A landscape with many peaks, sampled at points; each row gives a point and its height.
A climber steps from a point to the highest of its 2 nearest points, and stops where none of them is higher. Distance is the straight distance between rows; heights are no part of it.
gibur height 555: [103 181 128  84 127 118 112  96 108 157 108 151 105 115 109 124 109 114
 142 121 126 147 123 106 149 144 126 151  56 149  99  84 100 146 175  78
  55 109 171 114 130  82 137 139 120 140  71  97 149 118 157 113 132 184
 174  80 126 195 126]
loko height 704: [148 170 139 118  88 110 132 121 101 154 134 120  73 127 112  89 145 150
 157 144 126 127 140  90 142 197 110 120 155 170 132 109  69 155 142 116
  95 162 151 170 182 131 114 139 159  97  51  95 151 131 114  92  91 127
 122  94 131 142  83]
lesel height 559: [118  74 141 129 170 143 148 125 183 123 160 113 158 147 147 147 131  92
 113 119  90 141 150 108 141 128 149 121 216 141 122 118 131  66  86 125
 179 101 140  89 101 163  82  96 124 109 216  88 123 130 157 131 162 122
 123 158  78 117 129]
mebi height 227: [100  66 128 147 146 155 161 126 176 184  86 174 147  92 103 132 154  74
 121 112 116 116 156 108 115 101 152 162 136 164 115 104  92 157 162 117
 105 147 125 148 134 126 116 104  97 130 140  84 110 211 175 102 173 176
 131 121 152 139  96]
kovip height 182: [ 93  49  97 144 112 147 136 161 161 171  64 145 138 106 100 134 142  70
  71 124 119 128 177 108 121  95 159 124 185 139 158 119 118 131 134  91
 161 141 113 184 145 159 106 117 127 132 129  71 137 182 176 116 190 131
 122 164 160  94  76]
tidig height 481: [ 62 150 124 112 105 119 115 142 109 163 112 144  96 176 106 116 132 113
 142 147 113  92 182 121 114 128 102 137 173  97 150 160 104  89 195 102
 127 131 135 111 150 167 119 168 111 154 122 124 151 131 145 100 119 120
 133 138 133  86 101]
pebev height 499: [152  81 136 139 142 121 117 174 170 147 161  71 165 156 136 164 137  93
 130 118  97 164 122 104 170  62 155 102 190 168 136 108 144 146 107 137
 195 131 142 120 126  94 112  95 122 109 181 110  84 135 147 179 163 119
 128 124 100  98 132]
tabuv height 309: [ 78 109 138  89 179 164 100 138 133 107 132 138 146 118 145 191 131 102
 160 130 139 128 112 119 123 120 132 139  58 149  88 138 161 119 106 166
 140 104 127 124  84  93 148 128 126 203 205 174 156 161 162 146 158 138
 150 129 138 142 115]
famav height 264: [172 112  97 148 146 136 110  60 170 155 120  93 180 140 125 174 154 130
 134 127 111 126  99 144 135 118 142 153 117 153 127  99 132 153  96 129
 136 139 111 118 100  87 136  89 115  97 127 138  52 142 106 207 102 129
 132 113 146 165 151]
Bobil height 341: [128  64  87 162 124 115 124 205 137 102  93  64 165 137  86 138  85  87
  60 164 128 118 141 171 166 141 180  62 184 132 145 136 139 113 132 105
 189 148 110 166 159 134  98  96 163 161 113  89 156 122 153 143 123 109
 132 170 130  62  51]
pof height 401: [186 120 143 192 151  64 156 117 179 147 133 116 120 144 117 105 118 143
  99 142 120 135 131  62 203  61 145 101 140 133 101  84  96 140 126 119
 171 125 160 122 136 126 123  96  94  61 102  76  46 154 133 149 155 147
 148  84  99 101 211]
bezu height 241: [113 115 129 141 161 145 127  76 195 133 115 145 156 139 110 187 116 152
 138 151 108 107 125 143 152 141 129 152 100 153  65  90 110 157 103 138
 103 135 147 101  80 136  98  75  68 119 128 129  62 184 125 169 126 156
 117 118 107 147 135]
Mupa height 290: [134  87 136 121 166 164 117 157 145  93 133 148 146  82 139 160 136 103
 159 104 158 161 106 139 124 164 123 152  23 134 121 128 132 124 103 158
  84  98 132 141  94 115 177 109 112 165 176 199 135 137 118 117 144 133
 117  71 167 169 114]
koper height 394: [147 114 131 158 133 164 140 152 158  86 143  92 166 113 107 161 132 122
  81 141 149 162 139 153  97 116 141  73 138  82 134  89 160 120  85 107
 168 113 123 143 113 129 109  64 142 111 111 178 119  99 142 142  99 103
 111 119 125 106 131]
kis height 413: [131 118 168 172 111 109 136 112 169 117 143 103 153 163 167  96 104 113
 107 160 110  93 130 151 125 137 104  94 219 123 113 160 133  60 100 179
 212 147  89  72 157 160 130 107 145 139 208 116 149  88 135 132 116  97
 158 176 105  55 121]
Dutak height 113: [ 75 158  75  87 102 163 151  61  96 109  90 148 132 134 135 128 101 137
 155 131 131 142 141  94 131 146 102 161  53 111 101  83 136 136 163 123
  68  65 211 102  94 132 151 123 132 115 127 150 150 137 146 143 110 137
  84 166 119 163 192]
Zoka height 202: [125 139 122 140 125  81  96  85 161 139 114 132 118 149 110 111  61  76
  72 145 111  79 141  93 127 139 115 162 155 111  94 103 127 100 195  80
 145 114 159  75 141 168 160 140 108  50  70 122  91 147 140 127 149 159
 178 154 142 125 185]
pom height 104: [105 151 125 146 139 123 170 115 123 150 148 177 117 119 150 126 164 177
 186 139 112 115 172 130 138 146 112 136 145 142  95 118  77 160 136 158
  83 145 142 138 121 135 114  93 100 135 154 117 141 169 132  84 124 150
  76 116 124 118 122]
Mizo height 428: [152 119 152 167 135  85 182 167 127 118 138  42 127 145 121  91 157 149
 123 124  93 129 134 108 168 167 135 122 180  74 115  95 128 101 214  85
 136 133 160 134 143 137 122 114 145  98 115 115 101 137  75 103  87 145
 119 124 148 147 129]
lano height 579: [ 90 168 128  85  92 144 118 147  88 131 128 125  68 122 119 102 139 123
 165 140 131 129 133  64 118 160 108 112 141 120 131 101 120 133 187  80
 104  97 171 151 177 156 131 159 143 121  67 147 197 125 151  86  94 104
 115 136 133 183 109]
botuz height 100: [ 95 102 125  93 143 170 114 161 112 129  81 150 118  97 105 180 173  89
 127 103 161 135 132 122  91  64 157  96 102  93 155 120 178 103 134  65
 133  81 126 173 128 125 139 150 137 189 178 110 190 171 177 144 161 125
 128 125 151 146 127]
Fovi height 75: [177 124 165 172 145 130  99 138 159 106 142  96 165 136 128 147 130 125
 148 118 112 104  65 174 141 144 135 149  76 132  99 100 114 124 145 123
 116 154 111 124  91  81 174 132 129 134 168 155 120 110  58 140  96 129
 176  83 178 157 116]
veni height 444: [190 121 124 183 119 148 128 146 149  66 126  70 168 126 101 122 110 142
  81 148 132 115  90 193 112  98 153  90 127  84 132 121 144 134  78 135
 160 176  67 152 125  98 129  97 145 130 111 138 106  76  68 169 108  94
 154 148 145  77 125]
riz height 287: [143 133 139 154 130 144 163 170 132  87 194 146 138 148 195 116 134 152
 146 141 116 131 142 138 118  94  94 148 168 112 149 173 135 134  40 185
 179 145  78 166 125 141 115 140 136 136 216 150 124  93  75 121 136  73
 138 135 133  75 122]
nikef height 63: [205 148 171 160 154 126 113 144 129 126 145  85 142 131 132 160 151 154
 151 130 127 140  53 131 143  71 134 113 129 145 109  99  89 156 108 113
 140 154 108 173 125  82 125 138 130 146 139 126 145 120  85 134 118 141
 183  82 143 166 111]
lam height 566: [117 117 170 111 139 147 107 132 116  94 190 147 105 106 151 136 122 131
 155 142 133 131 136 106 126 153  96 142 129 164 107 138 129 111  70 221
 132 121 123 100 112 153 137 140 133 125 175 207 132 124 121 111 127  93
 144 131 106 115 125]
Bevu height 321: [145 184 184 186 126 131 160 190 139 107 186 109 115 127 153 100 170 144
 160 136 119 144 126 103 139  98  92  99 158 118 132 134 142 159  89 160
 157 147  98 171 158  99 131 113 151 145 164 161 126 112 122 127 121  69
 137 104 131 122 135]
siz height 232: [147 152 105  88 125 132 158  93  69 134 122 152 105 112 149 135 142 176
 130 141 144 158 112  64 133 116 156 115 147 138 178 155  92 165  66 181
  97 104 122 165 123 123 101 127 129 101  63 129 157 150 147 159 135 123
  97 141  91 131 152]
Rono height 257: [175  83 125 140 117 164 132 173 122  97 154  74 161 118 152 148 144 142
 125  90 134 177  91 153 125 198 119 134 105  81 155 126 144 111 104 151
 124 123 103 178 109 100 162 119 133 139  83 209 141 104  81 122  74 118
  96 112 197 150  91]
tafop height 433: [158 139 171 129  80  68 116 128 114 166 161 116  84 120 159  78 141 175
 122 111 137 125 112 126 140  95 106 125 178 192 131 157 142 148 131 158
 165 181  92 121 187 126 128 165 138 120  69 105 128  95 137 114 124 107
 142 162 104 131 129]
kidi height 265: [120  97 145 144 153 152 173 145 153 149 102 156 177  94 150 160 184  94
 126  88 119 157 124 132 122 107 154 163  73 167 116 129 134 153 128 133
  95 133 105 140 118  94 138  97 104 163 171 133 124 156 149  96 136 158
 116  96 168 190 110]
ridi height 571: [117 157 106  74 121 139 114 105 142 139  67 147 169  88 164 120 139  83
 111 122 158 147  72 101  79 113 135 150  41 148 117 137 173 112 145 115
 128  78 118 147 107  98 186 147 143 154 163 157 146 118 170 147  99 122
 112 165 180 171 149]
suv height 275: [ 98  68 112 133 112 117 127 143 185 144 120 115 147 106  91 132  91  66
  80 112 110 155 167 115  89 139 153 157 143 143 122  88 168 125 166  78
 165 115 141 102 133 139 140  89 111  89  49 149  69 160 182 131 140 147
 110 133 123 117 121]
Minom height 317: [114 130 135 112 146 155  95 138 132  77 133 147 150  97 110 157  97  98
 124 126 167  92 117 219  85 112 129 132  80  96 114 134 154  93 123 130
 112 125 120  97 124 140 133 170 147 134 175 169 142  72 123 119 121 113
 139 142 110 100 136]
makev height 101: [103 146  71 114 111 160 141  74 125 115 124 117 165 128 161 152 146 174
 119 122 113 150 159 103 112 163 121 153 146  86 106 101 146 100 110 109
 128  65 168 120  71 151 133 104 134  93 142 156 118 104 133 162  94 127
  91 187 141 174 168]
Naz height 288: [117 171 173 128 133 116  71 132 121 102 127 147 127 125 117 147 122  81
 121 133 151  77 133 182  85  69 112 109 160 111 116 121 165  92 147 110
 168  94 125  77 182 160 126 177 136 105 168 140 157 103 158  97 128 106
 140 171  85  99 161]
zam height 639: [130 155  97  82 121 129  94  88 128 158  70 138 146 123 100 124 119  95
 140 121 133 169  78 112  98 138 140 154  12 153 115 112 127 144 150  94
 104 112 127 128 102  69 179 140 127 171 119 131 146 140 176 173 138 151
 147  80 168 186 119]
nuri height 46: [226 113 147 185 120 145 158 148 117 139 175  88 110 117 126 130 154 174
 144  97 128 165 100 159 151 123 118 133 120 167 146 103  83 170  66 166
 123 181 103 196 128  53 120 118 147 142 102  87 124 110  66 122 132 138
 141  91 122 127  87]
sur height 172: [104 190 121 140 106  81 147  77  76 133 146 167  22 112 124  95  99 175
 141 179 115 138 157  74 125 106 118  95 118 126 114 123  93 140 136 117
  90 124 161 146 140 152 112 119 106 101  39 114 151 122 160  70 124 141
 141  90  71 132 157]
Fanem height 87: [112 171 113 128  76 130 146 106  96 161 137 151  98 161 174  94 166 167
 191 145 151 106 165 150 108 157  97 146 115 135 126 167 107 152 135 174
  87 170 127 137 150 145 133 125 119 134 136 138 144 102  99  68  63 137
  83 117 167 115 100]
mov height 83: [149 123 115 135 111 142 111  99 155 103 136  84 177 144 161 102 100 166
 142 120 131  90  98 180 127 184 138 153 110  76 131 145 130 101 136 111
 107 138 120 104  71 118 171 138 140 123 203 133  92  96  69 180  89 145
 142 134 202 134 145]
Noli height 213: [196  89 115 117 143 121 161 105  96 117 130 135 117 113 117 135 137 173
 104 108 118 196  95  51 150 126 165 127 119 145 161 124 119 161  90 135
 121 107 135 158  99 144 103 121 115  79  80 113  78 170 111 161 159 121
 103  97 101 154 150]
lub height 258: [117 162 122 100 141 133 173 108  93 127 164 171 109 140 159 154 151 155
 166 158 118 139 123 104 120  93 126 124 119 165 126 165 112 178  44 200
 135 154  90 159 131  81 110 114 131 176 115 156 169 142 138 126 155 126
 137 143  86 111 116]
muvuf height 322: [155  91 129 136 127 165 118 138 100 120 129 130  93 121  97 142 153 152
 132  93 161 176  93 130 121 101 136  91  93 103 162 148 144 134  89 145
  94 144 113 151  96 110 137 132 124 171 115 144 155 154 133 150 157 122
 126 102 133 124 122]
Sirir height 233: [140 118 137 183 125  85 143 136 201 129 101 126 150 148  69 112  82  78
  79 143  84 105 148 136 137 159 142 141 146 129  91  83 123 114 174  94
 147 141 153  95 136 132 127  88 117  58  96 118  49 146 119 140 144 158
 149 105 136 112 133]
pifop height 74: [116 169 141 157  93 131 144  96  93 105 147 105  99 164 170  72 139 160
 178 140 134  94 145 156 117 159  84 123 133  63 122 165 124  80 140 161
  95 138 145 108 114 191 139 136 125 123 203 144 147  99  79  85  66 109
 115 123 157 110 132]
vit height 183: [143 142 111  98 190 148 124  96  98  86 149 132 148  89 124 176 159 169
 149 136 148 136  95 115 150 115 125 125 115 129 105  90 104 137  98 124
 117  96 152 120 109 139 105 129 124 109 115 180 152 118 101 124  93 118
 133 122  98 181 158]
Vinel height 197: [173 105 129 107 129 149 138 104  94  81 164 128 128  86 144 140 120 178
 112 106 136 167  95 111 136 170 128 146  81 126 137 127 134 135  96 164
  91 107 152 109 102 126 142 137 142  83  78 176  93 118  79 150 111 116
 103 109 116 168 169]
Pek height 346: [136  99 139 141 161 145 120 155 117 113 143 152 114  95 101 139 137 123
 142  98 173 111 109 192 141 114 142 113 127 119 138 149 123 123 122 149
  88 171 100 106 145 125 109 145 135 131 146 112 134 116  77 103 153 141
 124  96  98 106 116]
divi height 485: [121 146  91  90 161 122 114 127  84 111 132 158  91 109  74 119 121  98
 140  99 134 185 117  78 156 108 149 135  89 127 128  95 131 172 166  71
  80  78 166 132 115 115 132 148 128 143  41  83 123 146 136 154 184 153
 147 101  85 201 142]
toko height 274: [133  95 114 100 134 177 115 128 133 127 136 119 145 115 166 139 112 135
 160 123 149 143 105 127 101 210 104 165  56 121 124 132 102 127  87 192
  87 120 135 153 108  85 177 119 124 145 111 226 144 115 107 135  71 136
 105 107 195 145 111]
Notu height 507: [127  55 150 109  94 174 124 174 130 129 157 180  92  98 163 133 102 174
 131 113 144 117 166 141 118 167 120 132 131 183 124 162 122 151  57 214
 136 168 120 138 116 122 128 138 122 164 143 175 134 124 135 122 170 113
 101 154 117  69 104]
burin height 159: [142 160 116 104 118 141 130  79  90 111 116 130  88 124  93 104 113 149
 129 146 125 104 116  68 161 129  98 128 165  88 165 109  92 102 122 114
 110 110 164  99 146 195  84 153 107  55 131 107 125 159 116 130 129 118
 131 142  94 111 181]
foro height 414: [ 76 113 117 156 118 118 137 143 157 144 129  83 125 164  89 130 112 102
 121 140 103 126 190 107 131 145 128 113 199  60 132 115 128  66 157 101
 140 124 156 106 112 148 116  86 100 150 106 117 136 153 182 145 132 152
 135 123 115  88 120]
Manet height 165: [ 90 188 132  98 169 129 118  76  84  98 148 171 125 133 158 159 170 142
 168 173 139  92 131 132 104  89 102 136 103 120  93 105 129 119 113 140
 139  80 166  91 122 163 100 156 110 111 149 147 154  88 106  62  90  98
 115 126  66 169 135]
Dadiz height 216: [ 92 127 128 120 190 121 130  52 128 127 114 189 139 117  98 158 101 155
 131 152 136 134 136 122 150 111 141 137  44 153  67  87 117 157 132 145
  71 112 156 122  43 150 119  99  67 149 100  98 118 157 163 137 178 157
 134 119  82 170 153]
Somon height 443: [100  66 148 133 110 155 144 190 143 123 123 137 134 139 142 150 114 135
  87 133 136 127 168 157  99 144 140 103 149 131 147 168 167 130  76 149
 162 167  95 179  99 124 105 100 135 177 152 143 169 150 157 105 155 106
 100 160 146  68  86]
mik height 355: [117 117 156 111 117 119 113 157 109 131 117  91 137 115 139 104 140 124
 163  97 143 115 100 131 126 166 108 144 109 121 107 138 130  94 209 114
 104 121 130 112 131 148 165 171 140 152 177 151 165 117 118  92  83 136
 125 134 179 157 115]
zodoz height 368: [124 112 139  86  92 105  87 187 116 142 133 137  93 107 114  99  89 145
  90 104 129 133 133 152 123 145 143 102 164 193 153 133 142 153 152  94
 158 150 104 137 180 133 128 188 161 124  49 109 117  74 151 142 136  85
 148 170 117 105 106]
Povu height 178: [157 156 110 111  98  97  92 120 136 144 100 109 108 136  78 108  66 111
  85 155 113  85 119  97 152 120 132 116 179 133 179 128 105 108 138  98
 154 139 119 101 176 164 128 174 112  63  91  97  94 119 137 177 135 120
 162 141 122  85 157]
kerod height 484: [ 97 197 146  92 139  93 119 108  79 124 124 135 134 116 163 138 152 141
 171 139 122 139 103 116 112 105 127 149  49 135  71 124 121 164 190 108
  98  92 155 111 123  99 145 153 119 160 110 141 169  66 139 105  98 175
 157 127 111 239 150]
kolin height 415: [133  94  82 160 121 140 154 140 136  85 122 107 150 165  99 112 111  96
 107 117 124 113 143 157 152 185 148  88 203  67 171 204 126  64 114 140
 113 142 112  81 149 148 101 110 156 151 190  71 147 121 120 159 129 120
 114 139  89  78  93]
ner height 111: [ 94 177 104  97  52 142 113 134  91 143 116 141  53 128 119  62  94 160
 119  88 149 147 154 171 107 141 106 113  91 109 169 133 141 145 190  67
  57 129 152 125 159 130 141 182 157 143  56 102 137  61 131 114 115 127
 111 156 145 140 150]
dumum height 91: [126  76  91 125  97 156 123 110 142 111 126 117 170 115 165 126  98 189
  97  98 130 138 135 160  92 200 122 148 111  65 119 119 139  83 117 125
 109 102 153 132  56 161 142 136 129 107 179 163 105  88  95 141 112 141
  79 180 177 118 150]
vopot height 506: [137 127 180 130 143  87 128 115 120 145 176 159 109 140 161 100 136 148
 156 115 121 138 106 114 150  90  98 139 146 171  92 160 139 130 134 186
 162 149  98  70 146 146 125 156 121 127 160 144 114 136 112 108 162 108
 135 123 103 112 147]
Vev height 319: [124  88 138 105 113 113 126 176 126 140 151 129 124  87 108 140 105 139
 106  94 116 165 156 118 123 123 153 132 158 196 108  86 155 154 155  83
 142 122 139 138 133 120 126 125 136  97  70 141 110 103 150 108 153 137
 116 145 108 137 118]
muro height 118: [ 64 124 104  86 172 147 138 136  85 133  92 189 101 124  98 160 152  96
 112 139 132 139 176  98 113  72 151 125 111 112 150 138 142 125 119 105
 133  59 143 149  86 133 116 146 116 173 132 101 162 180 181 131 213 127
 129 141 104 118 140]
rubi height 286: [ 98 109 133  55 185 147 110 137 106 144 151 168 134 132 127 195 164  87
 151 133 143 129 124 139 114  99 158 126  80 184 141 159 149 171  72 158
 132 134  98 121 136  72 118 128 149 192 130 137 155 150 150 143 183 152
 142 110  99 133  90]
gusus height 335: [197  48  90 176  87  98 137 166 151 130  98  49 160 139  97  88 110 130
  58  89  95 165 101 155 150 138 169 124 152 108 153  93 165 132 173  61
 186 143  97 179 105 120 135 108 136 115 102  77  73 135 103 157 136 118
 104 144 188 137  95]
tik height 318: [182  57 118 162 124 144 157 142 157 147 131  85 179 169 134 165 130 132
  93 125 111 158 110 139 127 184 131 108 166 137 175 134  81 152  77 178
 144 160 109 186 107 117 105 104 135 100 114 134 100 152  97 129 123 125
  79 114 149 104  59]
lomup height 498: [156 138 126 181 124  97 143 100 145 112 102  95 157 145 123 123 106 152
  98 177 123  85 117 183 136 119 149 123 159  99  99 127 123 100 132 132
 149 161 103 105 143 129  99 104 134 100 116 134  93  94  68 126  81 142
 138 150 125  92 131]
danu height 464: [131 134 124 110 142 125 143 155 115 154 138 134 128 107 158 138 161 132
 156 109 123 158 132  77 160  64 152 129 177 168 145 133 138 165 127 120
 149  98 124 154 128 118 119 132 138 139 180 103 131 169 148 163 183 117
 117 166 109 141 150]
dat height 143: [109 167 118 116 173 165 101  67 119 106 107 174 118 122  83 120 123 108
 142 159 137  80 135 111 162 114 111 143 113  92 119  86  88 118 133 103
  84  89 180 105 115 172 106 126  93  80 145  92 164 174 130 110 157 145
 137 115 103 142 166]
vilud height 570: [166 156 133 144 122  74 169 117 122 179 139 132  79 122 134  90 153 158
 126  99 110 153 138  99 159 134 124 155 139 164 151 130  97 156 130 119
  97 154 127 140 151  92 116 114 142 105  64  60  88 144 109 109 144 164
 139  77 109 159 132]
ror height 451: [137 123 115 181 134  92 116 109 165 113 119 110 173 167 106 122  86  93
  96 149 113  81 127 190 134 112 148  93 199  84 116 162 148  57 141 142
 164 141 104  42 143 141 109  96 134 134 163  87 105 107 115 156 120 140
 157 159  84  67 130]
Mafes height 135: [ 93 170 120 118  76  99 124  99  68 157 142 156  16 146 137  74 131 190
 143 115 132 150 159 136 137  98 108 117 114  87 154 165 132 143 179 113
  58 162 171  89 149 127 115 148 119 156  43  94 131  97 129  98 117 152
 125 113  95 146 161]
robeb height 386: [141  94 126 146 106 112 136 159 136 130  91  87 143 126  92  91 117 120
 108  88 120 141 118 147 157 179 132 137 132  91 133 126 135 105 214  63
 108 146 132 129 110 140 148 135 147 138 134 106 110 149  85 133 123 139
 127 134 183 131 114]
dutok height 392: [134 150 121 134 104 113 109 187 123  99 107  84 145 130 105 117  93 128
  94 156 152  80 118 201 112 118 145  71 155  99 136 146 157 132 128  99
 164 164  65 170 157 126 106 128 140 145  87 121 168  62 120 125 107  73
 130 169 136  87  82]
Nukep height 210: [128 190 153 149 123  93 124 119 124 118 130 119  91 106 101 145 124 125
 105 182 149 133 141  98 117  81 137  87 128 125 112  96 118 111 119 119
 132 126 143 128 143 129 115  95 108 104  32 162 155 125 186  89  95 133
 146 100  83 123 157]
vafiz height 387: [127 129 109  86 114 140  95 154 141 143 109 149 145 125 138  72  99 102
 113 102 135  96 114 163  99 182 110 147 121 140 176 184 146 114 142 119
 116 147  92 125 161 120 160 186 162 122 170 128  98  84 104 138 107  82
 119 138 168  90 111]
bodel height 141: [ 72  98 107 132 149 137 127 124 161 156  64 148 137 112 112 159 150  73
  77 152 122 123 180  96  93  73 156 139 148 134 124 109 163 103 108 109
 188  82 144 140  97 128 126  83 100 151 145 112 145 205 220 118 190 139
 146 170 114 115 139]
Fet height 145: [112 160 129 109 140 105 121  51  97 146 166 178 105 105 164 144 157 153
 171 155 141 115 126 147 119  99 134 153 120 179  70 102 124 138 109 178
 132 151 123  74 154 132 102 122 118 120  91 138 131  86 123  62  80 155
 128  97  65 175 130]
fir height 250: [120 170 165 150 142  78 103 149 131 133 131 123  86 127 104 128 124  95
 107 174 156  98 143 116 137  47 118  79 178 115 131 113 133  85 126 133
 200 109 120  85 182 161 105 125 107 103  96 135 146 118 174  99 134 132
 151 120  62  73 162]
Gumef height 518: [120 182 100  86  98 124 114 104 118 150 112 116 154 131 166 134 127 140
 132 143 119 128 121  73 112 112 144 130 130 166 125 140 156 147 108 121
 150 105 109 178 115  95 153 135 140 136 134 161 142 129 166 179 108 109
 126 181 150 151 145]
Kanuv height 333: [124 212 121  95 131  80 140 119 110 176 121 161 121 154 184  83 145 127
 182  90 146 120 108 135 105 103 100 174 102 144 157 193  96 169 155  87
  98 139 120 133 163 101 126 187 138 134 160  73 120 110  91 113 125 145
 141  98 153 147 129]
nog height 367: [164 150 174 172 107 100 135 159 162 130 137  61 134 155 116  91 139 118
 110 141 137 115 111 119 162 106 101  80 207  96 152 158 151  99 109 149
 171 151  94 136 186 131 121 114 167 118 132 111 131 122 134 159 115  81
 145 140 120  86 134]
Dum height 353: [158  61 116 150 115 156 123 138 150 110 115 128 158 117 115 155 115 119
  92 133 125 178 136  99  98 204 150  93 129 123 139  90 118 141  90 122
 136 124 128 172 108 154 117  88 137  85  99 166 133 152 138 133 132 133
  86 111 157 119  96]
lin height 128: [ 80 159 141 126 121 139 110  72 138 108 122 161 131 124 102 131 115 122
 144 137 135  81 148 144 140 152  86 166  95 134  68  72 134 116 182 130
  93  99 192  63 115 171 142 133 119  80 157 125 122 139 132 107 127 142
 120 155 115 152 174]
Gar height 620: [107 104 155 121 163 164 133 110 155 118 157 160 155 142 165 144 103 131
 114 142  92 134 142 108 117 138 105 126 139 134 122 163 149  92  36 189
 168 106 117  88  75 159 105 101 105 138 211 163 109 135 151 145 164  94
 134 132  98  94 123]
suzup height 393: [125  61 153 139 128 162 134 222 143 112 154 124 139 149 133 172 125  74
 123 104 124 110 140 196 105 125 139 130 129 149 157 193 167 144  95 152
 158 178  72 150 161  72 142 128 140 215 156 136 128 134 120 125 160 108
 134 103 133  72  69]
rizi height 329: [ 98 135 183 109 134 148  94 162 109 117 132 110 140  91 172 167 149 117
 151 124 150 108 119 137 113 110 133 129 105 146  90 115 164 101 145 145
 155  92 127 134 131 124 165 166 130 173 224 176 198 118 162 105 119 125
 154 165 157 161 146]
sama height 289: [210  85  99 157 117 133 132 122 155 153 125  35 169 159 127 152 139 151
 100 117  84 135  90 148 137 160 141 145 153 143 162 110 125 147 101 118
 184 166 106 180 101  78 144 124 141  91 107 121  70 115  88 182  92 107
 128 132 172 132  91]
Bupo height 362: [106 169 107 100 122 117 133 150 115 147 103 139 116 141 180  31 122  95
 152  95 150  97 137 154  88 188  87 177  83 124 174 191 115 137 190  89
  87 144 134 123 181 140 158 190 169 113 163  95 102  80  78  91  69 120
 113 115 194 123 132]
vudob height 123: [ 75 140 111  83 171 131 139  56  82 159 154 223  93 121 136 146 145 161
 198 145 126 103 156 141 147 129 125 157  99 174  83 119  88 142 124 192
  98 132 139  93 123 135  91 120  79 168 131 107 145 152 155  92 143 166
  98 120  64 117 119]
logi height 354: [122  88 126 120 131 176 111 187 123 135 127 132 114 170 126 153 146 131
 149  94 149 143 135 151 112 136 125 111  80 101 179 187 124 147 118 144
  93 165  98 171 110  89 151 160 136 229 166 119 162 163 130 160 170 127
 123  82 185  90  86]
vurur height 425: [ 88 150  86 109  90 105 125 143 149 161 123 138 144 181 141  86 126  95
 135 133 112  82 175 144 124 182  92 151 196 125 179 201 114 121 152 120
 140 165 102 121 183 165 117 153 153 139 151  91 117 115 131 123 108  98
 102 142 145  63  81]
pil height 304: [141 252 135 109 164  98 100  81 103 127 127 172 122 166 142  96 118 119
 169 129 135 105  76 118 146  79  99 133  81 129 138 153 116 175 146  87
  93  96 139 111 131 145 124 169 119  87 157  89 130 125  89 139 143 146
 166 117 129 184 195]
Lufa height 382: [111  54 101 146 125 174 120 170 150 109  92 140 149 114  71 142 117  86
 120 104 149 114 147 190 132 189 154 105 140 116 169 157 121 114 150 166
  99 149 120  92 152 147 126 123 145 162 157 125 120 151 112 158 144 130
  98 131 127  75  80]
Kes height 471: [169 182 158 168 150  56 140  98 128 152 113 118 117 152 140 110 149 142
 123 142 101 157 104  57 168  75 122 125 126 144 119 133 124 157 146 132
 152  94 130 125 139 107 149 115 113  98  82 100  95 168 131 162 154 147
 155 106 108 170 192]
Zufig height 491: [120 160 141 133 102 107 165 121 111 110 127  92 110 121 115 112 147 148
 132 148 109 134 131  95 131 130 116 153 138  72 100  67 135 127 203  65
 111  99 176 139 138 152 139 125 123  82  60 147 142 146 119  78  81 148
 126 126 157 205 147]

For each start below, name the point where the climber stops.
Dadiz -> lomup
lin -> Gar
Fanem -> loko
muvuf -> Gar
siz -> loko
kovip -> loko
toko -> loko
